Points on a hilly landscape, in no order, each with its height.
From any point a climber steps to the highest of the 5 points nearest to it. It stops when none of these is higher. Distance is the straight distance between rows; heights are no part of it.
guses: [-22   5  -9 -23  -8   2  12 -24   2  -1 -18 -13   0  12   6 -12  -1   2
 -20   6   7  -9   6  -7]  h=564
bapob: [ 12  21   5  -1  -1  13  -3   8   2   2  -5  -2  -7   5  -7  -3   4   0
   4  -7  -3 -10 -15   1]  h=512
fako: [-10  26  -9 -24  -6  11  11 -25  -9   1 -14 -19  10   9   7  -5  -4   3
 -35 -14   9 -10  -5 -23]  h=535
luv: [-14  13  -4  12  19  10  26   3  -2 -11   6  -1  21   4  13 -16  -7   2
 -20  26  -3  13 -33 -20]  h=511
nemi: [ 18   0  -1   5  -7   8  -6  11  -2   6   7  15 -10   5 -11  14   6   7
  17  -4   6 -13   3   9]  h=364
Saf: [ 20   7  24  -5  -5  -5 -36  -5   3  -1   2  -2   2 -12  -6  -1   5 -10
  -2 -31   2 -17  11   4]  h=633
Gekiv: [  3  28  -4 -12  10  21   5   9   0  -1   0  -7   7   4 -10  -9  14   9
 -12 -12   2  -5 -20 -12]  h=499
bofu: [ -2  10  13 -15  -4  13  -7 -20  -4   2  -9 -18  -7   3   1  -3  16  -9
  -3 -10  -5 -19  12  -2]  h=583
rekik: [ 30  -7  36  -1 -11 -20 -55   1   4  -3 -13 -16  -6 -12 -12   0 -14 -15
   1 -30   4  -6  15  -2]  h=701
nonu: [-17  -4 -15   4  20   9  27  -1  -2 -26  14  -2  26   3  16 -10 -13   7
 -25  30 -16  22 -19 -14]  h=397
nis: [ 14  27   6  -9   1  12 -14  18   9   3  -1   0   8   1 -13   1   5  -2
 -14 -10  -1 -10 -22   3]  h=545
todas: [ 14  -5  19  -5  -9   2 -27 -15 -12   0   5  -5 -18 -13  -2  -1  15  -6
  15 -24   4 -19  27   7]  h=617
teloz: [ 19  15   8  -4   1  15  -5  22  14   8  -3   5   1  -2  -3  17   5   2
   6  -5  -1 -10 -12   6]  h=561
Bivu: [-23  -4 -13  11   9  -1  20  -4  -2  -9   1  -7  10   2  11 -14  -5   5
 -12  23  -6  17 -10  -6]  h=533
nurab: [ -5  16   8 -13  -7  11   0 -19  -5   6  -5  -9  -5   9  -3  -9  16  -3
   0  -9  -4 -10   1  -6]  h=580
bined: [ 30   1  29  -2   0 -15 -37  29  11   2  -6   5   2  -7  -1  13  -8 -16
   1 -29   2 -12   3   6]  h=578
Mized: [  1   4   7  -2 -10   3  -1   0  -4   7  -2   4 -11  -1 -10   5  13   2
  16  -9  -3 -13   4  11]  h=552
deri: [ -7  22 -10  -9   4  11  14   4   0  -3  -7   0  -4   7  -5 -12  10   2
  -7   3   4  -1 -29 -10]  h=436
zef: [ -2   2  -6   7  -3   8  13   5  -4  -2  10   4 -13   3  -6  -6   8   7
  15   5   1  -3  -7   8]  h=745
repu: [ -9  19  -5   1  12  12  24  17   6  -6   1   0   1  -2  -5 -19   5   7
  -7  16   7  11 -36  -4]  h=592
Siger: [-39 -18 -26   8  -9  -5  17 -27  -9   4   4  -4  17   1   7 -19  -3   5
  -5  22 -17  28  13 -13]  h=669
Nuzo: [-18  -6 -12  15   3  -2  23 -10  -9  12   5  -3 -16  -1  -9  -8   2   6
  13   7  -1   5  -3  13]  h=314
liro: [  1  28  -1 -25   3  12   2 -12  -4   2 -16 -21  10   4   5  -1   2   0
 -29  -5   2 -11 -15 -24]  h=497
dagu: [ 17  -5  21  -1 -16 -10 -16 -10  -5   1   1  -1 -24  -7  -9   6   9  -3
   6 -23   0 -18  32   6]  h=615
komuv: [-29 -15 -13  16  -7   0  15 -19  -8   6   5   3  -3   1  -2  -8   4   1
  10  11   0  -3   0   9]  h=413
fuben: [  9  23  11 -17   1  12 -14 -12  -5   1  -6 -11  -9   1  -9 -10   9  -3
  -8 -19  -1 -20   8  -3]  h=581
Dekun: [-22  -2 -19 -15  -8   3  21 -30  -9 -10 -12 -11  15  11  11 -14 -10   6
 -26   5   3   3   3 -18]  h=536
Foga: [ 11   5   8   1  -8   7  -8  -9  -3   4   4  -2 -19  -4  -7  -3  20   4
  11 -10   4 -21  13  10]  h=600
Vor: [ 31 -11  14  -3  -1 -11 -21  13   3  -5  -2   7 -16  -5  -1   9   3  -5
  17 -22  10 -12  16  10]  h=514
Beb: [ 32 -14  29  -8  22 -20 -16  36   1  13  -7   9  11   2   9  26 -11 -23
   3 -12  22   3   0   8]  h=274
Gogu: [ 22  23  19 -10   2   4 -31  -3  -1   4   3 -15   5  -5 -10   4   1  -2
  -4 -30  -1 -13   4  -9]  h=627
pabel: [  4 -11  -3   6  -8   2   1  -3  -8  13   2   4 -14   6  -8   3  12   4
  22   0   6 -11  12  11]  h=471
kibe: [-13  -4 -18  -9  -6   6  19  -6  -1 -11  -3   1  23  14  20  -8 -23  20
 -31  12 -14  11  -9 -30]  h=555
kifig: [-17  10 -18   2   7   3  24  -4  -4 -13  -2  -4   5   7   9 -14   1   7
 -12  15   1  11 -25 -11]  h=692
sivi: [ 31  15  16  -5   9   6 -13  43  15  12  -1   9   7   5  -2  28  -8  -6
   4  -5   1 -10 -14   7]  h=530
geta: [-34  -7 -17  27  -7  -6  27 -21 -10   8   1   3  -6   4  -2  -7  -7   5
  23  18   0  21   6  12]  h=103
mabez: [-24 -18 -30  -8  -2  -3  14 -24   1 -14  -7  -3  23   1  18 -16 -16  12
 -28  19 -17  18   3 -18]  h=102
bes: [-14   7  -6  -4  -8   9   3 -14  -2   8  -7 -10 -11  12  -6  -5  17   3
   5  -2  -4 -13   1  -2]  h=573
nulot: [-25  -3 -12  31  11  -7  30   6  -3   1  17   7   2 -13   1  -8  -6  -2
  14  17   0  33 -17   6]  h=269
duti: [-35  -7 -12   3   0   5  19 -16  -6  -3   1  -3   5   9   9 -21  -1   1
  -4  17  -4  12  -5  -1]  h=446
vez: [ -5   1 -11  23  -4   5  12   0  -6   4   9  11 -19   4 -10   2   8   8
  22  10  -1  -3   1   7]  h=346
lafar: [-11  -7  -7  19  -1   2   9  -3 -10   8   6   8  -9  14  -5   1   8   6
  23  14   2   1  -7  13]  h=313
Rer: [ 32 -23  21 -10   0 -12 -24  20   9   5  -4  15  -4  -5   3  23   0 -18
  11 -16  20  -8  21   8]  h=307
Pegad: [-15   4 -15   5  22   6  32   4  -5 -19  12   0  18   6  16 -15  -6  14
 -20  26  -6  20 -31 -15]  h=447
Gefo: [ 24 -18  11   6  -9  -2  -6   3  -6   6   6  16 -21 -12 -13  17   8   0
  23  -8   7 -18  26   9]  h=404
Fotur: [ 34   2  15 -11   2  -2 -28  22  14   9   2   5  -2  -8  -9  13   0  -5
   5 -17  11  -5  -3   7]  h=523
lidep: [-38 -26 -15  11 -17  -6  15 -31  -2   8  -3  -6   4   1  -3  -3   7  -3
   6  25 -14  13  27   3]  h=690
gefat: [ 42 -22  17  -7  18 -24 -18  23   6  12  -7  15   0   0   9  27  -9 -27
   3 -12  23   0  14  14]  h=301
bevug: [ 31  13  16  -1   2   1 -17  26  18   4  -5   8  -7   3  -3  22   1  -2
   6 -16  -1  -7  -1   3]  h=424
som: [  8   5  15  -2  -8  -1 -18  -9   3   3   1  -7 -14  -9  -8   2  19  -3
  16 -20   1 -25  26   7]  h=619
Kizo: [ 11  14  -1   4   1   9   3  35   6   2  -4  11  -6  -4  -9  11   2  -4
   9   2   6  -3 -21   9]  h=632
dez: [ 11   0  26  -7 -12 -10 -29 -14  -4   6  -2  -9 -16 -11  -3  -5  14  -3
  12 -29   0 -18  33  10]  h=625
rar: [ 18  11  16  -4 -10  -3 -21   6   6   3   0  -8   2  -4 -13   2   9  -3
   2 -24  -2 -22  15   6]  h=629
Kemi: [-33 -12 -19   9   5  -6  22 -14   2  -2   6   2  18  -2   2 -12  -7  -1
   1  22 -13  25  -2  -2]  h=574
vapag: [ -6  14  -7  -1  -6  10   8  -4  -4  -3   1  -4  -8   9  -4 -13  10   1
  -2  -5   4  -6  -7  -3]  h=537
Nele: [ -6  16  -1 -22  -5  10   4 -20  -3  10  -9 -21   1   5   2  -4  10  -1
 -13  -7   2 -15   4  -7]  h=579
tofam: [-36 -27 -23  13  -7  -2  16 -32  -1  -5  -2  -1  13  -3   2  -6   0  -4
   0  31 -11  20  21   3]  h=707
zeru: [ 20  21  13  -9  -7   4 -27   5  10   6  -9 -13   4  -2  -8   5   9  -6
   6 -24  -8 -16  -6  -1]  h=622
tesad: [ 35 -31  16 -12  12 -14  -7  30   6   8  -1  18  -4   0   4  27  -8 -21
   6 -13  24  -4  16  16]  h=342
Bek: [ 31  -3  22  -6   4 -16 -37  29  13  11 -13   4   4  -4   4  25 -16 -15
   4 -14  15  -4   6  15]  h=757
teg: [ 38   0  16  -5   7  -3 -16  37   8   9  -9  18   2   1   2  30  -7 -14
  11 -11  12  -5  -4   9]  h=332
Koro: [ 29  18  13  -7   6  12 -23  38  17   4 -11   4  10   4   2  18  -8  -5
   0 -19  -5  -3 -17   4]  h=546
Rafon: [  0  25   0 -11   2   9  -1  -1  -1   5  -7 -11   1   3  -5 -11  12   1
  -5  -7  -4 -12 -14 -12]  h=557
Nuze: [-14   7 -17 -16 -11   7  15 -24   0  -3 -14 -11  17  13  15 -15  -1   5
 -29   3   1   0  -1 -23]  h=558
mitet: [ 29  24  26  -8   2  -7 -52  15   9   5 -17 -11   7  -4 -12  12  -9  -7
 -10 -19  -3  -6 -15   2]  h=612
Tev: [ 14   6   1   7  -2  15  -8   9   4   3  -1   5 -15  -3 -16   7   3   9
  11  -5   3  -6  -4  13]  h=374
kem: [ -4  16  -6 -26  -3  10   9 -22  -7   7  -8 -17   9   8   7  -4  10  -1
 -19 -11   1 -11   4 -16]  h=570
fepa: [ 24   8  13  -2  -9   6 -15  11   7   8  -1   7 -10   3  -6  10   6   2
  18 -13   0 -11   2  12]  h=526
mun: [ -8  19  -5 -24  -9   7   7 -23  -8   6 -12 -16   6   8   8 -11   3   0
 -14   0   0 -11  -4 -15]  h=575
Bifo: [ -9  17 -10 -20   0   8   7 -19  -9   1  -8 -14   3   9   5  -8   1  11
 -21   0   3  -6 -12 -21]  h=565
nefa: [  4 -12 -11   8  -2   2   1   3  -5   4   9  17 -25  -4  -5  11   4   8
  26   4  10  -5   4  10]  h=347
kisu: [-24   7  -6  20  24  -3  31  13   8 -22  24   0  28 -11  14 -10 -12  10
 -10  29 -16  36 -23 -10]  h=448
lefa: [-16  -1 -11  32   1   1  19   1 -12  -1  15  11  -9  -4  -6  -2 -10   4
  18  18  -2  22 -12  15]  h=34
Podiz: [-45  -3 -17  28  10   2  41  -9   8   1  23   3  16 -13  11  -5  -4   0
  17  21 -10  39   4   3]  h=544
lud: [-24  -2  -9  10  -5   3  14 -13  -5   8   6  -6  -5  14  -4 -11  10   6
   9   8   1  -4  -1   0]  h=380
fil: [-11   7 -17  -7  10   4  21   1   0 -15   0  -9  22  10  23 -17 -12  14
 -28  15  -4  11 -16 -28]  h=474
Vib: [-11  -6 -24 -13 -11  -5  13 -15   3 -18  -3  -8  22   2  27  -8 -33  32
 -35  10 -21  10   3 -41]  h=628
degiv: [  4  30   7 -19   8   6 -14 -13  -5  12  -6 -19   7   0  -3  -2   7  -2
 -16 -18   7 -12  -1 -15]  h=462
guso: [  7  -4  17   3 -15   4  -8  -7  -7   7   7   1 -25   0  -7  -2  13  -3
  13 -14  -1 -20  25   3]  h=604
fanub: [-20   7 -12  -8  -1   5  14 -16  -4  -1 -11  -6   9   9   7 -14   2   6
 -22   9   2   5  -7 -10]  h=528
Tup: [ -6   3  11  -5 -10   7  -2 -16  -8   4   2  -5 -17   2 -10  -3  22  -1
   9 -16   7 -20  20   7]  h=590
Tiku: [ 16 -11  -5   1   4  11  -2  25   1   6   9  22 -15  -1  -7  21   1   1
  22  -1   6  -9 -10  13]  h=323
fabeg: [ -6  -5   9   4 -12   3   2 -25 -13   7   6   2 -20   0  -2   1  20  -2
  14  -3  -7 -25  20   4]  h=562
Famev: [ 27  -6  28  -2   1 -12 -37  16  13  10  -8   6   2  -5  -3  17  -7 -13
   4 -20   7  -7   0   8]  h=496
soso: [  5  23  12 -11  -4   9  -9  -3   2   5   0  -7  -8   1 -13   3  15   0
  10 -11   5 -17   3   3]  h=576
zes: [ 25  -6  30  -2 -10 -22 -43   0   3 -14  -7  -9 -10 -18 -10   6   1 -14
  -5 -36  -2 -14  17   2]  h=656
fom: [-22   5 -14   7  18   8  28  -6  -7 -21  10  -2  28   1  19 -17 -18  12
 -35  28  -6  16 -32 -26]  h=401
sebu: [-18   9 -16  12   8   5  15   4  -4  -7   3   4  -1   4   1 -15   6   8
   4  17   1   6 -27  -1]  h=553
Rovos: [-13   7  -7   6  25   5  32   9  -1 -23  17  -7  28   2  23 -18 -14  13
 -27  33  -8  26 -37 -24]  h=422
vivu: [-33 -20 -23   3 -13  -5  14 -37   3   0   1  -2  17   0   5 -15  -6  12
 -10  24  -8  16  17  -5]  h=655
Pof: [ 30 -22   0   1 -10   1 -12  19  -1   6   1  22 -12  -2 -11  22   0  -8
  13  -5   5  -9  19  13]  h=337
kegob: [-24 -13  -1   8 -14   4   5 -29  -8   6  -1  -7 -21   8   0  -1  17  -6
  16  -1  -6 -16  20  12]  h=505
gonat: [ 15  18   5  -4  -1  15  -7  18   6   4   4   7  -3   3 -15   9   7   5
   7  -4   2 -16 -10   1]  h=485
noniv: [  6  -1  -4   8   2   8   4  24  -1  -5   7  10 -16  -4  -9  10  -5   8
  14  14   4   1 -15   5]  h=714
taka: [  2  -7   2   7 -18   1  -5 -12  -9   1   4   0 -24   2  -4   3  11   3
  23 -11   0 -19  17   5]  h=559
dom: [ 30  -1  31   2   4 -15 -40  23  13   1 -18 -10   6 -10   4  20 -13 -12
   3 -19   7  -9  -4   5]  h=554
roba: [ 28   5  28  -3   5 -21 -58  -3   2  -4 -10 -20  -4 -11 -11   1  -2 -13
  -8 -25   2 -14   5  -2]  h=658
fomup: [-26   0  -9  17  20  -2  29   2   3 -17  19   2  19  -9  16 -13 -12   9
 -10  29 -10  37 -12  -6]  h=484
toz: [-15   9 -15  -3   6   5  20  -3  -6  -3  -4  -6   1   4   1 -18   3   4
  -4  13   3   5 -21 -11]  h=556
Rup: [ 19  27  18 -11   7   4 -34  -7  -1   5  -6 -21   9  -3 -22   6   3  -5
 -17 -26  -1 -15   1  -7]  h=594
nubo: [-29   0 -10   0   1   3  13 -21  -8   1   2  -8  -1   6   3 -18  10   1
  -4  10  -3   4  -1  -1]  h=389
Rire: [ -6  24 -14  13  15   9  20  23   4 -16  -7   4   9   0  -1  -9   2   7
 -17  27   4  11 -44 -18]  h=603
Solut: [ -9  -6 -10  13 -10   4  10 -11 -10   9  -2  -2 -12   6  -5   1   8   0
  18   2   2  -7   1   9]  h=378
zafid: [ 30  -2  19  -4  -4 -11 -28  11   4   1   5  16 -12  -8  -2  11  -3 -10
   9 -17   8 -10  17   4]  h=520
fenus: [ 19   7  33   1  -3 -12 -49   8  11   1 -18 -11  -1   1 -11   2  -2  -5
  -5 -24  -8  -4   2  -1]  h=631
lum: [ 19   0  19  -9 -12  -8 -28  -8   2  -2  -4  -9  -7  -9 -10   4   9  -5
  -1 -27  -7 -18  21   2]  h=630
rofab: [ 35  -2  22 -11  15 -12 -27  31  10   8  -9   9   7  -1  11  33 -10 -24
   6 -17  11  -7  -3  10]  h=725
feg: [ 40  12  28  -2  18  -4 -32  31  19   5 -21  -1  12   3   5  25 -16 -13
  -3 -21   0  -7 -17   3]  h=560
Ruv: [ 37 -12   9 -12   4  -1  -9  32   3   7   2  21  -6   5   5  28  -3 -13
  11  -6  10 -12   2  20]  h=265
derer: [ 27 -15  14  -2  -5 -26 -31  14   9  -2   4   9 -10 -10   2  21  -5 -20
  -3 -20  16 -11  25  11]  h=421
nonul: [-12  -5 -19  26   0   3  14  -1  -9   2  16  11 -20   0 -15   3   2   7
  29  10   4  10  -6  16]  h=84
Duv: [ 28   3  18  -1  -8  -2 -28   5  10   8  -2  -1  -3   1  -7   5  -2  -3
  13 -21   4 -10  12   4]  h=613
bip: [ 16  -5  28  -6 -11  -7 -26 -16  -3   0   0  -6 -15 -12  -5  -7  14  -5
   7 -27   1 -19  30   4]  h=626
saru: [ 30   8  22  -6  10 -11 -33  30  15   6 -11 -14   9  -1  -3  14 -14  -4
  -2 -13   7  -7 -10   0]  h=582
ret: [-26 -19 -23   6   0  -5  16 -22   1 -12   7  -6  29  -2  10 -11 -17  18
 -11  31 -19  32  14  -3]  h=393
tufo: [ 27  -8  23 -12  -6 -10 -25   2  -2  -1   3   3 -17 -14  -6  12   3  -6
  19 -26   3 -14  23   9]  h=459
Tok: [ 30 -28  10 -13  10  -8  -5  28   3  12  12  32 -11   2  -8  32  -6 -18
   9  -4  22 -10  15  20]  h=348
ronav: [ -4  26 -13 -16   6  13  16  -2  -3  10  -6 -12   0   9   3 -13   5   5
 -10  -8   3  -6 -21 -14]  h=508
garug: [-40   0 -17  14  15  -6  32  -3   2  -3  12   1  17  -8  13  -6  -1  -1
   7  25 -10  30  -3   2]  h=596
tazuk: [-20 -11  -8  12 -15   6  11 -23 -12  14   6   0 -15  -5  -3 -11  11   5
  16   1   2   1   7  10]  h=481
momam: [-22  -5 -22 -12   6   2  19  -7   1 -19  -2  -2  18   6  24  -6 -19  17
 -35  20 -16  16 -16 -29]  h=486
Tofot: [ 35 -36  11 -15   9 -27 -13  16  -3   3  -6  25 -14  -8   0  23  -3 -29
  10  -3  26   0  24  20]  h=365
napav: [-38 -19 -21  16   0  -9  19 -14   5  -1   4  -8  16  -5   4 -13  -9   4
  -1  32 -11  33   3   3]  h=611
dap: [ 26  -3  31  -3  -5 -19 -50   9   3  -2 -13  -7  -3 -11  -3  14  -4 -17
  -5 -30   7  -5  14   2]  h=654
zisul: [ 27 -23  17  -4 -14 -24 -27   0   0  -4  -3  15 -22  -8  -8  21  12 -22
  13 -18  13  -6  37  10]  h=423
gokag: [ 22 -23  28  -1 -12 -19 -26 -11  -3  -5  -2   1 -25 -22  -5   2   5 -15
  12 -34  17  -6  51  12]  h=407
Nirul: [-25  -7 -18  -7  -5   8  11 -25  -8   3  -6 -19   2  12   5 -13   6   4
  -6  15  -6   1   3 -11]  h=392
pirif: [ 10  25  24 -19   2  -8 -36 -12  -7   2 -12 -22   0  -9  -6  -2   2  -5
 -10 -26  -6 -10   9  -3]  h=614
Bibef: [-26 -14 -22 -10  -7   0  14 -27  -2  -6  -7  -5  17   7  11 -10  -2  12
 -22  14 -10  15   5 -16]  h=325
gibu: [ 26 -13  25   2 -11 -19 -38   3   0  -3  -6   4 -17 -15 -12  11  -1 -19
  -1 -32  16   0  33   6]  h=396
sobu: [ -6  13 -11  11   2   7  13   7   1  -2  -2   7  -6   8  -6  -9   7   8
   4   7   1  -2 -25   2]  h=479
fosir: [-21   3 -18  -5   3   1  27 -14  -2   3  -3  -7  19   3   7 -13   1   0
 -12  13  -3   8 -18 -12]  h=527
muv: [25  7  4  0  3 11 -4 34 14  2 -2 14 -6  6 -3 19 -3  7 14 -4  7 -5 -7 12]  h=475
paru: [ -1   1 -10  18   3   8   9   6  -1   3  13  17 -17  -3 -15  10  -7   5
  24  12   5  -1  -8  10]  h=360
sovu: [-34  -7 -13  29   6  -5  32  -4  -9   5  11   7   0  -8  -3 -11 -11   2
  18  21  -2  26  -3  16]  h=191
minod: [ -4  19  -7  -9  16  11  22   3   2 -12  -3  -2   4   7   8 -17  -3  18
 -23   5   0  -2 -30 -17]  h=483
sisot: [-12  -6 -20  -3  -8   0  17 -14   0 -19   2  -6  26   7  27 -14 -31  36
 -33  14 -26  21   1 -38]  h=543
Rof: [ -1   9  15  -8 -10   3 -14 -17  -6   5  -2 -17 -10  -1  -2  -5  15 -12
   1 -20  -5 -18  16   0]  h=584
lanat: [ 10  23   4  -4  -2  18   1  31  11   3  -5   8  -1   1  -5   8   7   1
  -8   6   2  -2 -34   1]  h=598
gud: [ 33 -16  17  -2  -7 -16 -27   9   0  -2   5  16 -14  -9   1  15   4 -12
  11 -14  11 -14  27  11]  h=457
dedi: [-41 -12 -16  21  14  -3  32  -6   8  -3  16   5  23  -5  15  -6  -7  -3
  11  26 -20  39   7   4]  h=660
namuv: [ 24 -16   7  -5  -1   3  -4  19  -1   9   5  21 -13   4  -8  17   6  -5
  19  -8   5  -5  12  12]  h=343
dum: [-24  -5 -21  -8  12   4  29  -9   1 -17  -1  -2  19   6  11 -15 -13   8
 -21  24 -13  16 -10 -13]  h=412
Bet: [ -2  18  -8   3  12   7  13  26   4  -5   4  16  -3   5  -7  -1   4   5
  -3  12   0   7 -38  -1]  h=620
Gevon: [ -4  10  -7  15  -4   8  19  16  -1  -3   1  13  -8   4  -4 -11  -3  11
   8  18  -2  14 -28  11]  h=550
paf: [-47 -15 -14  30   0  -7  22 -15  -2   5  11   1  13   1  10 -12  -7  -5
   8  15 -11  31  10   9]  h=593
sib: [-30  -9 -16   1  -4 -10  20 -18   0  -4  -5  -3  19  10  11 -20 -11   6
 -18  20  -7  18   0 -12]  h=358
Mipa: [ 28  13  31  -6   6 -13 -57  -3   8  -2 -12 -21   8  -3 -20  -1   0  -8
 -17 -28  -7 -15  -6   1]  h=623
vufu: [ 15 -12   7   0 -11   4 -12  10  -1  11   6   9 -18  -5  -6   6   9   1
  19 -13   7 -12  10   9]  h=468
lezo: [ 33 -29  13  -6  -2 -18 -16  16   0   5   8  23 -16 -12  -2  18  -1 -10
  16 -13  12 -11  29  16]  h=418
pazum: [-36  -4  -7  30  14  -3  39   3   4  -9  26   4  15 -18  11  -4 -12   0
  10  23 -11  43  -6   5]  h=501
kure: [-28 -13 -13  10 -18   2  10 -24 -11   8   0  -8 -10   7   0  -4  13   0
   9  11  -9  -9  20  11]  h=465
Fizem: [ 30 -30  13  -6   1 -20 -15  23   2   4   1  23  -8 -10   2  26   0 -19
  13 -12  19 -12  22  20]  h=388
Takom: [-33  -4 -15  10   8  -2  17  -8   5  -2   8  -2  12   2   6 -18  -2   4
   1  26 -11  25 -14  -4]  h=529
Goki: [-11  10 -13  11  20   8  19  18   2 -13   8  -1   1  -1  -2  -9   5   8
  -5  20   1  14 -36  -3]  h=672
lok: [-19 -12 -19   2   8  -4  21 -12   5 -18  11  -3  30   4  14 -13 -22  15
 -25  32 -17  25  -8 -17]  h=442
Suz: [ 28   9  15  -3   5 -11 -44  14   8   4 -13 -14  -1  -9  -5   9   0 -16
 -10 -25  -8  -4   2   6]  h=618
lof: [-13  -7 -14  -8  10   9  24  -7   7 -21   8  -3  32   4  33 -12 -20  22
 -34  26 -13  17 -14 -26]  h=665
vibet: [-24  -1 -16  18  16   1  32   2   0 -11  12   2   8  -2   7 -13  -6   6
  -5  27  -7  27 -18  -2]  h=525
Vegi: [ 20 -17  -9   3  -3   6   3  27  -2   1  13  31 -19  -2  -9  24  -3   4
  22  10   7  -8  -4  16]  h=255
deva: [-33 -15 -25   7  -9  -8  16 -29  -5  -3   1 -14   9  -3  11 -11  -8   5
 -15  22 -10  15  11   0]  h=730
lufem: [-38 -20 -22   2 -13  -4  23 -27  -3  -3  -8  -1   8   6   9 -12  -4   5
  -4  22  -9  18   9   7]  h=772
beze: [ 35 -10  23 -13  11 -16 -17  36  10  10  -8  22   2  -2   4  23 -13 -15
   1 -17  14  -4  10  14]  h=223
naned: [-16  -4  -7  -4 -10   5   5 -22  -9   8   2  -4 -15   2  -5  -9  13   1
  10  -1  -1 -13  15  -2]  h=551
vop: [-13  10  -5  11  10   7  27   7  -1  -9   4   4   1   7  -1 -14  -2  11
 -13  26   0  15 -39  -9]  h=610
mol: [ -8 -10 -15  22  -7   1  10  -2 -10   5   2   5 -21  -2 -11   1   4  -1
  23   1  -4  -2   9  17]  h=292
mugi: [  0  28   1 -20  -5  11  -8 -20 -11   9  -9 -21  12   0  -1  -9   4  -1
 -25 -13  -4 -17  -1 -23]  h=426
Bisu: [-25  -6  -4 -12 -16   0   9 -27  -9   5  -5 -14  -4  12   2 -13  14   0
  -5   4  -3 -15  19   5]  h=521
ludun: [ 31 -29  -1  -8   4  -2  -2  26  -3   2  13  23  -8   0  -6  28   3 -10
  18   7  17  -7  12  23]  h=308
Tesi: [-12   5 -20 -24 -12   5  20 -19   3 -11 -16  -7  19  11  21 -14 -14  21
 -40   3  -6   4   3 -37]  h=585
pefaz: [  8  22   0  -1  10   9   5  15  10   1  -5  10  -1   0  -9  -4  13   3
  -2  -4   3  -2 -25  -9]  h=498
buka: [-14 -14 -24  -5  -9   3  17 -19   5 -18  -2  -8  21  -2  19 -10 -32  30
 -26  15 -17  23  11 -29]  h=272
pazam: [-26  -3 -13  16  -3   5  20  -9  -9  -5   4   1  -3   6  -2 -13   1  -4
  14  11  -3  12  -8   3]  h=355
fur: [  6  -9  -6  14  -9  13   6  17  -3   4   6  18 -15   5 -12  14  -1   4
  16  10   4  -6  -5  15]  h=427
Mos: [ 17 -22  -1   9  -7  -3  -7  14  -4   7  15  22 -14   3 -10  19  -3  -4
  27  -3  12 -12  17  20]  h=320
faf: [-29   2  -5  19   7  -3  26  -3  -8  -7  10   0  -2  -2   5 -10   4   5
  12  21   0  23 -17   7]  h=428
kan: [-27 -10 -21  -1  -8   3  16 -22  -4  -2   0  -9  -3   0  -1  -6  14   6
  10  14  -4   2   5   3]  h=425
leku: [ -7  11 -12 -12   7   1  24  -7  -6  -6  -4 -12  13   8   1 -16  -4  10
 -18   4   3   9 -16 -16]  h=568
petus: [ 17  16  12  -2   1   6 -27  11  10   1  -2  -6   0   4 -12   5   9  -4
   5 -17  -4 -16  -5  -4]  h=616
kudil: [-31  -2 -23  35   7   2  22  -7 -11   5  13   3  -1  -7   0  -7   1  -3
  19  15  -2  20   3  12]  h=140

Where does a climber stop that starts at each point below?
dez: rekik
kudil: kifig
sivi: zef
tazuk: rekik
kem: rekik
tufo: rekik
Tiku: zef
bevug: zef

Call two points neighbours if one is among the 5 nearest of the other. Go from one point of each pair to the other, from neighbour to neighbour, staying as high as possible. Name the lowest point that can't be avoided.
Vib, Bek: Nuze
rekik, dedi: Bivu
Vib, Goki: Koro
dedi, lufem: paf
zef, kifig: lanat
lof, Bek: kibe
Goki, kifig: vop
